Each row is a point on a landscape with many peaks, with its height.
From any point a climber steps to the highest of the 2 points nearest to it. It stops when none of these is higher. Distance is the straight distance between rows; heights are no part of it.
Q235 (h 169): [167  55  95 131  94 118 121  90 125 103  80 115 129  85  86 136 171 145
  93 141 103 150  74 136 133 129  82 115 151 108 112  99 156 142 104 164
 132]
Q759 (h 318): [159 153  81 145 125 107 159 183  90 145 175 105  94 140 136 114 153  92
 152 107 164 120 175  63 126 133 196 130 162  97 108 155 119 105 110 138
 104]
Q247 (h 252): [140 112 144 141 129 129  61  35 131 156 173 119 144 130 158 168 137  87
 104 131 141 114  73 162 148 163 113 103 117  50 102 153 102 120 136 129
 153]
Q625 (h 100): [171 120 171 105  98 138  97 100 103 138  96 116 153 193 104 125  98 123
 154 105 114 171 126 127 169 144  88 172 134 111  93 152  84 134  88  89
 112]
Q832 (h 324): [ 89 115 107 164 168 140  98  75 147  34 161 134 134 135 120 149  77 105
 122 117 171  94 128 154 127 172 126 111 111  98 132 108 124 102 115 154
 148]
Q314 (h 208): [126 112 104 132 147  77 148 122 142 113  83 145 140 119 114 139 168 169
 100 138 143 158 149 192 101 125 141 148 118 125 118  67 174 127 131 191
 163]
Q98 (h 201): [ 64 119 112 113 133 102 135 154 152 173 139 157  98 133 114 125  93 152
 128 210 139 186 125 109 181 101 129 131 150 141 148 191 172 125 111 157
 107]
Q939 (h 356): [145 143 114 144  96  90  81 122 169 132 212 134 153 189 120 149  98  85
 122 104 133 102 140 107 144 137 149 115 133 118  90 117  95 106 155 137
 134]
Q663 (h 334): [ 97 161 167 134  28 159 101 150  64 167 131 139 146 153 105 130 128 110
 160 137 121 114 125 163 169 113  98 142 136 152  84 119 126 139 114  94
 133]
Q79 (h 526): [139 170 123 153  98 194  96 166 132  61 115 158  66 168  53 161 113  97
 122 109 112  68 150 144 125 123  64  87 113 153 121 145  95  87 122 154
 112]
Q482 (h 76): [172 187 205 106 131 166 150 156 108 169 148  96 120 183 108 147  75 110
 107  87 134  97 152 114 136 115  81 130 114 129 119 141  50 160 113 118
 143]
Q320 (h 685): [166 126 127 152 171  96 135 135 164  75 100 113 146 162 135 110 127 151
 144  96 106 169 122 162  85 125 134 113 122  96 169  86 132 123 114 106
 164]
Q685 (h 168): [179 100 127 145 168  99 125  86 167 114 119 141 169  68 160 139 144 105
  79 139 111 145  94 100 138 127 131  87 122 104 113 109 141 171 178 136
 117]
Q16 (h 517): [133 106 128 123  88 168  67 104  74 194 148 110 157 153 114 155 183  85
 172 158 103 134 142 102 134 117 150 102 133 114 118 135 157 117 148 123
 122]
Q820 (h 543): [158 185 132 139 153 111 127 180 115 142 103 161 110 127 131 154 146 105
 148 151 131 149 213 152 102 104 133 147 107 148 129 140 157 119 139 192
 138]
Q462 (h 600): [128 165 103 159 137 110 139 175 144 172 169 142 127 151 102 171 132 143
  94 188 123 146 153 140  81 106  80 111 171 157 141 144 110 114 128 174
 153]
Q15 (h 86): [142 137 150 130 118 122 165 179 116 110  93 117 137  72 122  86 144 149
 123  87 121 129  75 116 122  90  87 162 138 176 124 106 118 172 113 138
 138]
Q840 (h 281): [127  65 154  52 135 133 139  91 109 169 134  99 138 141 143 123 147 146
  82 110 121  98  93  88 120 138 178 155  95 147 106  88 134 144 157 127
 139]
Q375 (h 29): [134  98  75 144 117 128 132  92 199  85 115 177 127 117 132 107 100 155
 115 129 132 144 108 118 108 171  97 139 136 137 149 178  79 113 169 103
  85]
Q476 (h 207): [134 159 143 162 191 162 131 145 105 168 133 132 129  78 178 139 177 128
 150 104 186 126 158  78  66  81 151 124 140 189 146 137 111 142 162 151
 147]
Q493 (h 700): [124 174 129 103 164 125 176 167 136  63 133 152  97  76 148 101  90 105
  77 101 120  93 124  94 168 159 172 106  72  80 108 114 149 143 130 111
  88]
Q826 (h 220): [105  67 110 144 110 143 118  68 147 158 111 160 134  73 131 147 155 140
  81 142 150 101  98 170 135 159 112 126 117 115  92 130 130 135 171 126
 113]
Q622 (h 423): [134 154 158 126 210 191 154 144  86 118 127 115  88 139 112 116 106  88
 152  76 186  83 153  93 164 123 165 110 111 108 131 136  90 130 101 110
 104]
Q310 (h 344): [171  59 123 122 142 115 152  93 156 108  50 162  87 141 115 131 152 152
 127 120 114 145 188 182 118 156  96 164 120 132 126 138 107 136 154 106
 118]
Q608 (h 23): [142  76  93 117  65 127 112  73 168  84 108 162 127 147  92 121 103 170
 140 142 120 154 129 138 123 144  77 181 155 200 135 148  99 121 155 140
 122]
Q419 (h 366): [121 137  87 111  88  86 161 169 115 127 146  69 120 147 121 130 139 104
 151 121 130  73 189  82 152 130 134 106 144 149 136 134 112 113 114 166
  85]
Q855 (h 36): [171 177 162 133 127 130 116 148 121 190 125  85 113 125 143 130 154  82
 197 105  79 106 166 128 125 109 129  96 134 107 182 186  91 112 107  92
 122]
Q17 (h 482): [145 182 168 147 199 139 137 190  92 148 126 167 107 127 120 134 112  90
 139 108 169 146 168 103 149  91 165 126 124 123 104 120 150 145 127 140
 127]
Q843 (h 455): [135 147 109 115 114 150 120 115 128  52 100 187  89 110 151  98  89 133
 129 116 144 151 125 144  95 168 149 201  94 106  93 176 148 106 123 131
 106]
Q611 (h 249): [128  96 109  66  79  79 161 138 156 128 107 121  78  90 158 101 139 131
 100 107  93  81 133  80 130 125 139 161 105 179 149 152 125 125 159 137
 100]
Q874 (h 126): [123  96  77 126 122 115 186 145 148 144  86  89 157 109 129  71 158 194
 137 128 122 156  91 127  87 119 121 127 151 123 180 101 136 128 124 102
 127]
Q252 (h 271): [111  94 162 133 185 151 103  55 144 103  87 117 133 112 130 171 130 105
 130 135 108  90 150 207 137 169  84  76  89  82 161  96 140 128 143 124
 151]
Q859 (h 465): [138 147 164 156 181 161  90 114  75 172 150 125 162 111 140 183 175  75
 138 169 117 154 153 132 134 109 127  92 132 109 112 111 163 135 137 137
 162]
Q902 (h 255): [109  99  75 118  33 193 109 135  83 118 114 143 129 140  60 139 160 151
 101 179 117 137  99 101 122 126 106 108 150 177  86 123 159 124 134 126
  81]
Q214 (h 104): [156 139 108 153  95 154  92 128  78  96 131 155 114 173 108 160 132  75
 178 150 132 131 203 101 176 154 132 101 145 133  87 132 112 113 148 101
  76]
Q281 (h 311): [151 176 137 169 148 146  80 150 139 124 209 144 168 143 118 153 127  74
 100 121 122 116 114 101 104 114 148  80 117 119 101  87 128 126 152 159
 154]
Q978 (h 247): [ 98 145 171 123 210 135 143 136 111 143 103 118 131 130 197 139 129 141
 161 156 124 150 157 180 123 130 158 110 109 104 172 147 147 151 136  64
 156]
Q269 (h 286): [102 134 102 108 105 108 147  90 126  62 100 158 164 129 107 130 123 182
 145 172 125 152 192 227 106 170  80 185 114 180 153 102 161 133 150 151
 159]
Q201 (h 251): [135  88 175  85 126 144 101  61 112 196 125 148 150 129 135 159 152 136
  77 133 117 130 110 168 121 139 149 168  90 140  67 110 145 147 183 136
 150]
Q925 (h 372): [ 74 115  91 116  73 126 133 120 175 158 170 109 158 153 137 107  89 145
 134 132 137  92 108  96 142 133 134 113 138 154 143 160  89 103 154  96
  79]
Q335 (h 640): [ 91 114 153 120 126 104 111 117  90 126 116  87 176 155 126 136 130 119
 177 158 107 157 160 164 157 127 126 128 116 113 150  88 184 130  95 151
 162]
Q767 (h 701): [132  97  90 121  98  65 113 110 133 142 130 122  85 142 109 161 129 123
 110 165 147 175 153 137 172 133 102 150 171 108 102 174 128 102  86 212
 120]
Q511 (h 582): [111  86  77 135 138 106 140 113 156  77 136  61 116  91 133  94 123 146
 123  89 145  76  81 105 110 130 143  96 128 100 172 117 119  99  92 160
 130]
Q95 (h 379): [150 131 169  90 126 130 139 160 149 175  95 171  80 123 128 108 130 122
 105 118  83 160 101  80 163  97 162 146  99 122 115 150 158 143 150 105
  89]
Q555 (h 646): [139 103 132 131 178 105 109  99 135 193 135 113 132 156 101 190 146 140
  97 182 141 173 148 120 135  97  86 104 173 125 131 145 122 112 106 219
 150]
Q916 (h 40): [142  90  90 123  49 128 105  95 124 137 131 128 126 137 112 119 153 155
 143 101 156 130 127 121 105 118 116 205 158 207  83 136  94 106 136 168
 123]
Q106 (h 30): [120 127  80 180 149 150 154 143 165 177 150 184 105 114 134 120 118 135
 130 161 159 166 112  97 163 129 135  96 192 121 135 185  83 126 151  82
  67]
Q365 (h 542): [132 159 121  98 113 122 158 158  95  42 103 117 138 109 127  80 101 149
 106 108 131 142 115 136  83 154 130 196  81 130 112 114 179 126  97 162
 135]
Q361 (h 328): [ 98 120 154 104 138 126  99  84 126 129 141 122 172 115 170 147  85 153
 118 163 131 155 112 131 118 122 107 168 106 168 125 173 138 139 144 168
 150]
Q881 (h 357): [106 158 188 132 128 110 113 122 136 197 163 106 165 180 152 135 117 118
 129  83 158 118 114 180 149 126 156 130 124  68  82  86  97 144 119  93
 167]
Q822 (h 240): [147 180 123 164  95 123 135 155 108 151 165 105 148  90 158 124 179 110
 161  69 176  83 158 119  80 105 126 146 148 175 122 127  70 125 132 148
 152]
Q60 (h 409): [101 150 137 131  70 113 136 139 138 162 137  86 179 121 137  93 139 130
 147  86 113  84  92 164 133 126 149 128 124 105 125  84 107 132 119  88
 134]
Q236 (h 180): [123 114 144  95 122 175 112 136  72 120 112 118 109 182  86 129 112 126
 138 147 118 155 119  52 162 100 131 127 131 162 113 140 142 131 104 153
  84]
Q411 (h 373): [192 110 133 165 163 116 153 136 145 144  57 140 109 105 109 135 194 129
 135  78 146 122 157 166 109 112 112 134 131 119 116 110  92 142 139 130
 134]
Q650 (h 172): [127 192 121 140 101  79 132 191 178 168 131 145 113 124 120 103 105 131
 145 142 103 181 101 101 173  66 135 119 149 123 152 181 146 115 103 166
  96]
Q524 (h 615): [127 145 128 180 151 101 126 161 184  91 104 167 123 108 110  92 134 150
 162  88 138 181  80 178 130  84 128 130 150  86 147 103 136 115  86 104
 166]
Q927 (h 495): [164 125 114 123 168  82 134 154 202 150 163 153  58 143 178 109 132 146
  88 118 116 159  95  90 101 115 184 137 147  83 132 160 117 137 157  90
 131]
Q37 (h 193): [144  55 113 148 156 138 122  97 128 141 117 143 111  57 127 134 188 125
  68 128 133 123  56 119 127 123 144  98 134 101 109  84 165 155 148 119
 134]
Q689 (h 228): [141  52  72 117 106 165 154 111  85 106 140 126 117 134  76 151 164 154
  93 165 125 122 129 103  87 137 114 140 180 219 103 101 135 141 139 158
 133]
Q384 (h 429): [111 138 116 126  94  80 157 149 148  83 165 147 157  88 138 115  98 131
  91 167  98 143  73 134 168 154 108 112 137  87 112 118 153 183 130  80
 120]
Q679 (h 128): [158 130  98 146 153 157 132 121  99  71 147 139 145 163 109 142 107  99
 117 145 132 118 156 112 134 184 105  85 139  97 103 135 103 130 131  93
  98]
Q913 (h 399): [146  90 100 125 108  80 113 101 181  77 185 141 111 192 120 133  96 135
 112 101 125 113 138 118  97 145 145 160 138 157 110  89 106 120 162 140
 148]
Q459 (h 414): [ 76 159 142 118 125  85 130 125 140 165 115  89 197  83 190 107 153 152
 135 112 166 112 124 144 115  97 173 148  96 146 128 116 138 123 136 188
 134]
Q131 (h 230): [ 55 142 133 122 141 127 123 145 134 155 132 180 158 144 106 132  89 161
 120 213 146 185 123 169 136 102 137 140 115 149 129 130 201 118 119 156
 145]
Q28 (h 326): [ 86 135 120 103 195 137 203 157 136 151 106 118  81  92 175  94 127 184
  68 100 177 102 111 127 101 137 173 150 102 107 137 150 118 132 127 106
 115]
Q616 (h 432): [145 140 110 117 117 116 166 207 174 179 127 183  62 138 118  85 121 173
  98 111 122 175 106  77 102  94 171 175 135 133 112 130 148 129 151 120
 106]
Q921 (h 380): [114 142 101 148 168 154 105  96 132  43 171 170 111 124 153 117  63 108
 130 113 194 146 107  97 135 157 166 158 111  99  96 166 126 105 126 130
 109]
Q756 (h 142): [157 184 112 130 144  96 173 184 181 157 137 117 134  94 125  87 133 137
  81 102 131 156  89  89 174  97 157 100 140  78 116 122 129 127  92 160
  93]
Q61 (h 512): [104 164 132 152 129 104 146 153 185 224 164  89 123 142 108 145 146 121
 112  93 158  70 139 135 133  99 115  88 159 133 152 152  54  88 109 158
 125]
Q558 (h 312): [151 181 156  93  60 128 121 165  80  92 128 151  70 130 146 135  98  81
 136 142  56 104 146 117 145 154 115 141  83 134 117 168 147 140 131  80
 118]
Q87 (h 227): [181  77  95 134 119  77 129  90 119 122 119 112 135 149 135 145 181 139
 145 122 136 161 189 157 100 136 132 167 166 150  99  82 134 141 150 164
 161]
Q481 (h 438): [138  98 129  80 103 119 115  92 148 147 188 128 112 209  87 157  89 138
  58 134 112 103 155 103 108 154 152 169 113 166  90 126 116 111 168 177
 136]
Q900 (h 288): [100  72  89 137  74 171 134 119  95 166 113 137 170 146  88 108 151 156
 151 145 151 145 110 120 118 136 148 134 143 145 111  97 142 114 150  85
  99]
Q583 (h 156): [159 153 102 117 139 174 130 174  62  63 124 116 143 185  88 145 112 128
 134 185 110 169 169  68 122 137  98  95 143 154 129 145 141 132 111 139
  95]
Q26 (h 213): [ 87 161 180 141 179 143 129 144 116  95 153 127 116 156 181 140 105 142
 129 127 137 136 119 184  81 141 132 129 103 105 147 104 149 161 137  52
 209]
Q330 (h 189): [101  81 115 166 148 141  61  54 123 150 152 116 140  98 160 141 162  96
 168  98 191  79 115 130 126 118 165  95 132 116 152 114 119  94 151 132
 141]
Q414 (h 321): [ 53  79 126 126 119 110 136 111 193  94 135 148 153 114 142  82  88 189
 135 135 146 153  64 130 148 126 146 124 132 129 160  91 151 148 132  75
 137]
Q934 (h 314): [157 124 158 118 161 125 130  99 118  87 115 168 115 150 135 170 109 138
 135 154 131 159 213 202 123 161  73 178 121 157 109 135 122 150 148 139
 169]
Q721 (h 548): [172 132 145 101 148 125 144 176 155 131 157  97  81 171 103 128 136 115
 106 116  45 106 134  80  79 113 115  92 113 136 173 126 117 121 128 140
 154]
Q372 (h 200): [ 83 155 112 149 170 170 128 128 100  84 116 195 182 106 127 126 105 149
 134 187 177 194 137 145 107 118 142 150 121 178 121 115 194 120 142 161
 129]
Q103 (h 346): [ 72 127 145 127  87 163 113 104  92 105 116 101 177 114 111 141 116 104
 140 143  86  66 118 160 127 159  90  92  98 137 143 104 137 123 124 116
 123]
Q507 (h 273): [151 203 117 182 107 100 154 187 103 177 175 100 133 110 130 139 175  76
 162  94 155  84 170 124 136 113 147  92 164 111 111 109  92 132 107 126
 140]
Q36 (h 184): [142  61 125 139 116 164  42  43 149 103 140 156 108 121 129 129 134 106
 146 103 116 100 108 129 110 142 128 140 113 125 128 138 117  91 160 137
 140]
Q533 (h 144): [209 121 123 126 156 127 111  81 156  84  94 116 171 111 113 144 128 111
 103 139  84 162 108 123 143 151  76  85 119  84 134 167 108 133 125 145
  89]
Q935 (h 258): [137 113 186  75  92 157 114 119  99 114  81 151  95 155 108 130 116 109
 136 143  32 109 141 137 119 163  99 134  78 135 147 130 152 126 126  60
 132]
Q682 (h 425): [126 113 141 148 164 169 126 114  48 184 132 141 138 123 128 172 169 100
 142 154 188 137 184 127 139 118 120 133 152 150  89 119 113 142 135 133
 134]
Q185 (h 655): [135  87  82 122 171 117 163 121 141  73 114  84 160 148 121 108 131 146
 135 114 142 107 169  81  94 135 165 106 123 134 157  85 130 111 135 154
 112]
Q552 (h 98): [145 169 196 103 131 153 128 138  99 135 125 110 100 146 129 130  86 106
 154  81 149 100 177 104 134 110 106 171  96 182 129 167  89 139 117 168
 129]
Q785 (h 602): [151 165 167 134 187  97 125 149 147 108  78 157 111 113 190 144 159 129
 160 109 140 144 194 161 103  99 171 144  92 155 141 106 154 149 184 140
 159]
Q12 (h 315): [112 129 150 135 118 100 130 138 158 169 163 150  94 185 106 152  87 131
  89 123 162 128 112 176 159 134 103 141 144  90  85 127  84 133 101 116
 150]
Q749 (h 242): [123 166 132 156 196 137  90  74 119 101 124 113 165  69 172 163 124 112
 150 152 137 123 141 192 118 147  87  94 109  81 150 150 130 107 111 159
 161]
Q199 (h 488): [163 117 149  77 119 141 104 141 105 179 197  99  82 195 113 160 127  92
  92 132  85  79 165  58  94 133 155 120 109 154 137 136 118 119 170 150
 139]
Q318 (h 614): [153 122 147  94 156 111 161 161 170  89 126 108 105 175 112  86 102 143
 116 103  48 119 131 112 100 141 145 106  95  84 174  80 143 122 110  76
 150]
Q786 (h 448): [115 127 148 123 145 139 148 167 131 106 122 140  71 150 127  83  73 134
 149  96 135 166  93  93 178 123 120 175 152 114 139 153 102 145  76  76
 119]
Q567 (h 9): [120 132 144 123 153 152 110 152 119 175 137 124  90 135 159  96 132 106
 205 110 111 112 141  57 134 105 180 117 139 145 194 160 116 115 135  56
 108]
Q443 (h 367): [ 54 116 139  93 142 123 130  94 157 140 121 108 195 110 164 108  92 180
 102 147 149 135  83 124 116 130 163 132  96 132 145 125 159 125 143 143
 125]
Q241 (h 204): [116 102 149  95  94  77 105 128 190 107 109 169  71  98 167 109 116 125
 143 121  62 112 117 115 118 111 152 172  92 158 164 141 172 127 162 113
 148]
Q437 (h 716): [160 123 135 103 195  94 166 147 118 122 126  80 119 169 142 148 141 124
 100 114 129 117 198 117  87 141 159 127 102 118 136  97 124 135 133 174
 156]
Q239 (h 214): [166 185 122 170 185 127 134 102 131 133  87  81 191  52 161 130 143 121
 159 125 141 155 112 150 140 102 121  81 144  86 162 165 116 113  87 168
 120]
Q571 (h 283): [101 120 128 123 158 131 152 129  92 153  97 102 103 121 184 103 154 149
 162 116 157 124 156 145  99 127 175 157 115 102 150 140 138 120 108  97
 126]
Q671 (h 293): [132  62 108  85 107 104 151 106 104 103 109 109 117  90 133 142 149 109
  98 155 106  83 141  76 174 143 136 120 119 181 117 116 155 159 158 154
  90]
Q313 (h 662): [142 129 166 123 203  89 105  98 119 144 132  88 130 159 202 175 174 125
 150 108 162 135 208 131  93 109 169 124 109 124 135 100 133 142 156 169
 183]
Q329 (h 407): [162 154 146 142 145 121 146 130 158 171 111 114  92 104 120 137 169 122
  83  70 151  87 119 194 112 125 114 128 120  65 102 134  75 118 105 140
 149]
Q652 (h 259): [ 55 105 108 117 113 118 137  84 144 125 113 176 177 136 100 152 115 168
 118 207 148 152 165 210 129 165 131 127 114 145 124 105 203 133 158 131
 132]
Q720 (h 57): [171 187 194 161 139 158 121 143 113 176 132 107 164 151 108 133 126 101
 182  80 134 136 141 118 144  95 111 110 148 114 135 138  72 136  96 104
 135]
Q119 (h 566): [ 66 133 119 157 147 134 129 143 117 110 156  97 177 140 110 133 108 102
 145 141 140 115 113 156 163 125 142  67 139  86 146  53 174 120  84 123
 144]
Q405 (h 621): [168 122 127 124 107  98 142 124 129  38  71 108 144 113 115 104 125 138
 145 104  88 135 129 169 107 149  76 151 108 120 151  98 140 136 110 143
 148]
Q475 (h 221): [167 133 123 161 125 139  63  70 144 189 140 131 154  91 116 159 176 106
 119 125 142 145 104 124 123 106 127  93 148  85 124 159 124  88 134 178
 120]
Q53 (h 479): [ 65 161  99 166 102 129 157 154 123 124 154  79 149  84 134 103 125 125
 143  99 151  49  87 203 148 154 144  76 142  84 136  77 113 114  78  97
 132]
Q126 (h 212): [ 95 150 107 158 138  87 137 159 127 171 119 148 132  98 134 142 170 129
 108 151 152 149 142 189 122 102 186 110 124  84  97  72 203 115 124 156
 143]
Q332 (h 327): [108 102 160  84 104 163 124 135 110 187 131 140 103 119 132  89 129 135
 116  94 142 115  76  74 155 101 171 178 103 156 102 131 137 127 138 109
 101]
Q955 (h 75): [101  73 113 110 120 144 162 115 114 121  97 136  98 124 148 105 117 184
 145 171 114 145 123 132 105 159  89 162 157 163 176 179 123 150 124  62
 127]
Q724 (h 280): [155 105 158 145 166 115 123 136 123 146 182 161  83 183 136 166 107 104
 112 114 163 137 137 121 164 133 139 135 168  95  93 111  92 169 145  81
 158]
Q55 (h 167): [ 78 136 147 137 160 153 144 125 110  10 119 189 151 132 115 119  79 153
 146 160 152 161 144 163 112 152 115 166 119 175 137  97 188 161 125  98
 165]
Q788 (h 325): [ 49  81  79 114  76 137 141  96 158 141 115 156 145 131 114  78  91 184
 143 151 155 137 100  94 145 147 154 146 142 158 144 131 142 122 152  68
  68]
Q147 (h 464): [ 93 165 108 143 114 106 135 140 153 226 128 100 145  94 130 121 175 137
 122  92 186  90 156 156 104 107 155 127 126 123 116 149 109  74 118 201
 113]
Q38 (h 413): [148 156 138 160 199 146 136 156  83  94 142 104 179 119 170 145 158  96
 150 139 111 147 139 115  86 136 147  77 115 119 135  67 170 156 147  89
 169]
Q725 (h 603): [127 157 111 137  54 172  76 129 139  58 143 138 128 156  80 112 106 116
 145 111  96  76 129 119  86 144  95 120  90 149 123 152 108  64 138 148
 111]
Q99 (h 330): [126 100 111  90 107  52 170 139 128 140 114  86 141 135 119 146 139 123
 124 143 130 115 181 105 189 112 117 145 158 195 129 103 120 159 133 191
 105]
Q193 (h 384): [113 151 136 156 115 166 152 167  79 157 115 147 127  95 118 144 132 107
 147 130 172 125 141 126 171 114  91 132 157 171  91 140  95 158 127 104
 108]
Q165 (h 151): [144 151 147 143 118 163 123 116 105 120  97  86 145 105 112 125 114 117
 157 132  99 125  77 157 179 125  88  84 157  83 153 174  98 120  58  89
 105]
Q134 (h 506): [ 88 116 107 117 116 104 137 127 142 109 155  87 104  89 132 134 120 125
  93 134 115  86  80 124 171 144 112  91 133  99 142 138 130 144  99 129
 124]
Q2 (h 123): [174 139 122 103 102 140 108  73 113  64  86 117 179 135 137 112  85 135
 145 135 117 170 127 120 142 166  72 159 101 106 115 185 108 124 115 147
  83]
Q620 (h 49): [151 116  87 137 130 123 134 113 149 156 122 127 148 111 159 124 132 139
 138 174 122 169 116  81 121 132 109 120 162 139 150 212 100 129 151 122
  85]
Q3 (h 527): [130 124 109 160 121 146 140 146 160 108  99 168  98  92 125  78 112 133
 149  93 128 150  65 142 156 133 142 139 147  88 140 149 119 119  98  57
  99]
Q733 (h 556): [145 184 116 156 128 106 153 177 181 208 128 123 131 173 105 134 135 134
 149 136 134 146 183 143 116  98  97 107 166 127 158 172  66 112 119 138
 110]
Q790 (h 577): [133 174 141 116 173  90 147 158 168 104 141 149  87  98 195 111 116 122
 114 113 104 123 120 117 130 129 202 115  93  82 150 146 154 131 142  86
 132]
Q960 (h 375): [116 121 132 124 195 168 180 165 127 135 127 129  36 110 125 123 115 125
  89 107 181  81 133 108 142 125 124 126 131 128 142 157  83 135 104 122
 109]
Q754 (h 244): [ 81 131 115 144 103 117 101 137  91 156 163 139 149 107 108 168 152 102
  95 164 146 109 123 151 151 118 138 106 136 122  74  69 180 122 120 196
 138]
Q418 (h 430): [108 142  95 132  98 142 104 149 133 135 202 103 111 144 124 132 122 104
 139 161 101  93 106  82 129 126 129  70 160 122 166 169 114  98 116 109
 116]
Q486 (h 248): [192  92  99 140 164  73 132  97 132 144 140 130 113 154 180 153 154 125
 142 111 152 158 177 102 121 146 145 146 185 115 107 139  80 157 163 103
 137]
Q741 (h 206): [124  44 103  82 111 152 145 101  74 100 127 111 134 163  94 116 109 178
 125 177 121 181 117  77 122 135 128 166 165 199 141 125 153 137 105 143
 118]
Q599 (h 303): [122 137 166 138 147 181 119  93 149 108  81 125 169 121 112 122 113 117
 151 110  67  80 125 183 120 147 110  75  70  97 174 110 124 102 133  69
 120]
Q845 (h 162): [119 141 166 101 111 119 115 130 147 155 104 166 149 137 166 111 113 126
 172 117  94 113 167 115 116 118 166 166  77 189 139 128 131 119 194  90
 118]
Q448 (h 115): [158 169 132 146 181 104 177 199 124 124 105 125 131  72 160  82 154 148
 118 100 149 181  85 112 130  80 155 134 138  95 121 102 148 165  95 126
 123]
Q408 (h 300): [ 62 110 126 106  67 136  79  88 116 121 171 119 165 121 130 145  94 136
 116 186  86 112  75 146 116 151  90 122 122 142 141 143 159 130 122 136
 160]
Q923 (h 576): [137 130 120 135  67 124  93 110  75 133 131  96 209 111 120 134 153 116
 159 168 100 170 102 121 139 111 112 121 140 129 113 115 183 133 111 163
 124]
Q915 (h 185): [142 152 146 165 171 117 142 113 139 131 106  67 143  64 150 105 144 128
 148  92 117 121  57 166 162 110 142  76 152  49 167 110 128 131  64  90
 144]
Q379 (h 216): [144  52 144  94  75 163  63  71 121 108 124 131  72 161 104 148 135 108
 119 138  66 114  84 115 126 149 100 128 119 131 141 152 139 124 128 114
 138]
Q403 (h 282): [146 116 176 121 115 100  75  79 146 156 148 141 123 145 120 174 110 115
  96 139 112 148  89 170 167 140  76 154 141  92  81 149 103 158 118 146
 172]
Q204 (h 381): [142 159 155 106  96 168 124 179  85  83 125 136  44 146 114 108  81 125
 139 121  80 134  94  82 150 123  96 148 123 137 139 181 132 138  73  84
 123]
Q283 (h 61): [113  92 126 124  49 123 112 119  99 128 124 122 145  79 135 103 167 142
 133 105 125 113  77 148 106 112 107 189 134 183 109 108 136 146 129 141
 142]
Q670 (h 147): [164  73  88 130  84 138 152 147 130 109 103  82 134 116  74  69 164 168
 110 115  89 159  55  87 113 122 118 105 161 109 136  77 151 134 102 113
 104]
Q950 (h 129): [125 177 178  94 107 171 126 137 124 119 112 160 147 156 122  88  67 120
 145  82 124  92 149  81 121 118 145 175  67 200 117 126 105 105 160 118
  95]
Q123 (h 462): [144 167 132 147  98 148 127 179 149 120 125 135  53  95  73 144 156  94
  99  85 109  62 109 162 125 123  90  98 111 121 113 139 103 101 105 161
 136]
Q151 (h 101): [ 93 123  94  84  83 124 191 174 123 131  95 108 144 116 105  84 132 184
 115 192  82 142 111 110 144 126  89 124 144 148 194 148 146 139 111  86
  99]
Q197 (h 274): [135 168 128 169 109 149  85 141  82 149 184 128 144 146  80 178 155  84
 107 120 181 122 125 108 125  99 127 108 163 128  59  76 121 111  96 198
 144]
Q249 (h 176): [ 76 147 133 123 140 119 149 136 137  70 116 171 143 161 163 114  92 176
 164 157 136 132 170 194  90 176 128 150 105 155 168  95 144 149 168  33
 162]

For each start below, name the point where the climber stops.
Q855 => Q419
Q571 => Q437
Q151 => Q493
Q652 => Q725
Q679 => Q437
Q2 => Q493
Q126 => Q320
Q36 => Q320

Call two points neighbours if one is among the 2 nearest of the other. Go from one point of each pair to the other, from neighbour to neighbour, staying as high as possible. Name the lowest point that can't be avoided.
Q419, Q320 => Q476
Q437, Q103 => Q408
Q437, Q767 => Q414
